A landscape with many valleys, sampled at points; each row gives a point and its height.
A ball rolls from a point to the lowest of its 3 nearest points, and stops where none of them is lower. Distance is the straight distance between rows; heights are no part of it.
J836: [146  75 110  90 133 160 153  96 162]  h=450
J670: [126 112 121 167 167 122 122 119 135]  h=410
J665: [141 116 105 110 130  74 203  74  57]  h=392
J301: [116 188 142  84  52 114 133 166  97]  h=459
J572: [103 173 142 173 140  86 109 149  85]  h=249
J967: [143 105 120 113 125 148 126 123 159]  h=442
J592: [141 105  97  88 124  97 202  87  92]  h=391
J978: [143  69  97  88 136 144 185  80 135]  h=510
J574: [107 159 148 172 137 131  75 162 126]  h=336
J673: [102 178 149 165 115 110  92 161  92]  h=248
J674: [123  83 116 171 178 133 148  85 125]  h=511
J689: [144 129 115  80 113  97 171 114 117]  h=382
J631: [138  86 125 151 171 159 109 108 171]  h=518
J277: [105 198 146 120  81  95 126 167  80]  h=210
J697: [129 112 119 143 150 125 136 112 133]  h=449
J184: [128 123 118 158 159  83 170  94  75]  h=316
J311: [124 100 126 177 186 128 128 108 132]  h=431
J86: [104 188 149 160 117  91 107 157  77]  h=206
J566: [119 150 139 166 144 110 111 142 119]  h=310
J268: [144  57 102  94 147 178 159  85 177]  h=495
J534: [130 108 131 173 164 143 106 122 151]  h=421
J421: [135 119 130 128 136 134 120 132 151]  h=489
J984: [140 137 124  95  98 128 129 149 144]  h=92
J608: [126 142 133 126 122 105 130 142 116]  h=165
J229: [125 156 154  82  66 196  75 164 161]  h=524
J250: [109 184 149 104  73 140 111 173 122]  h=347
J900: [125 144 134 145 133 131 108 146 132]  h=326
J964: [145 104 117  92 118 134 151 123 149]  h=327
J999: [125 143 154 134 108 198  53 162 172]  h=586
J761: [142 133 109  89 110  77 192 111  92]  h=278
J533: [120 115 131 180 174 119 119 113 125]  h=390
J914: [117 130 138 171 166 130  99 141 134]  h=354
J581: [132 133 132 106 103 156 102 154 163]  h=598
J838: [126 143 145 111  91 186  68 159 169]  h=593
J275: [155  80 116 106 142 177 123 110 188]  h=520
J241: [126 131 130 171 163  85 146 108  86]  h=346
J413: [139 121 112 103 128  94 173 104 105]  h=331
J20: [130  72 104 127 157 147 166  86 145]  h=468
J567: [137 128 116 134 137  72 173 107  81]  h=274
J565: [137 116 119 108 127 129 138 124 147]  h=377
J352: [136 139 116 107 118  96 156 128 114]  h=328
J355: [127 128 142 172 143 169  62 147 167]  h=590
J444: [116 170 146  78  59 161 102 169 134]  h=424
J851: [144 102 113  98 132 136 153 112 155]  h=201
J407: [124  80 108 140 173 141 161  84 132]  h=479
J903: [109 166 149 157 122 123  92 165 115]  h=292
J398: [127 174 131  91  90  84 151 157  89]  h=321
J247: [124 163 131 171 145  65 135 127  75]  h=300
J547: [125 112 102 143 157  80 187  74  65]  h=355
J870: [112 163 142 153 131  94 114 152 107]  h=284
J65: [142 121 123  83 103 141 130 136 158]  h=359
J48: [121  65 118 176 193 154 129  88 144]  h=637
J483: [102 177 153 129  91 150  89 172 123]  h=453
J781: [148 119 133  81  87 170 102 143 177]  h=665
J703: [126 102 119 152 172 107 151  87 109]  h=556
J196: [124 171 132 114  97  94 140 153  98]  h=277
J946: [126 128 128 168 156  95 133 115 106]  h=361
J215: [112 157 152 131 105 173  68 167 155]  h=553
J221: [113 173 137 147 118  75 134 140  78]  h=257
J459: [142  98 125 130 140 156 115 122 165]  h=482
J97: [134 153 121 112 113  73 165 124  82]  h=225
J310: [136 120 141 141 133 171  77 148 170]  h=570
J475: [139 144 126  79  85 113 152 143 127]  h=341
J339: [146  94 128 119 138 182  94 128 186]  h=504
J983: [125 157 134 112  98 123 117 154 128]  h=387
J282: [131  49 117 146 175 175 135  79 164]  h=512
J480: [121 106 123 183 185 101 142  98  99]  h=572
J17: [145 116 110  83 112 119 164 119 135]  h=434
J985: [124 138 127 174 166  68 157  99  62]  h=358
J737: [119 149 159 160 109 211  29 164 170]  h=599
J177: [132 103 112 118 138 105 173  94 103]  h=371
J874: [108 184 148 118  84 113 109 171 105]  h=267
J639: [145  96 118  94 121 156 135 111 168]  h=362
J872: [ 94 169 157 174 115 146  65 173 124]  h=384
J191: [124 167 139  81  75 118 137 160 113]  h=415
J484: [107 174 144 140 108 109 112 162 100]  h=299
J992: [158  94 117  78 105 177 117 127 190]  h=700
J576: [135  93 112 114 150 120 166  97 127]  h=420
J578: [135  63 106 120 161 164 145  95 167]  h=486
J123: [137 121 138 118 114 163  96 140 176]  h=540

Two balls start at each pair of points below. Name the first point that both come to, or write none.
J483 and J229 -> J874
J689 and J177 -> J352
J480 and J870 -> none
J413 and J421 -> none
J914 and J484 -> J86
J665 and J697 -> none
J310 and J574 -> none
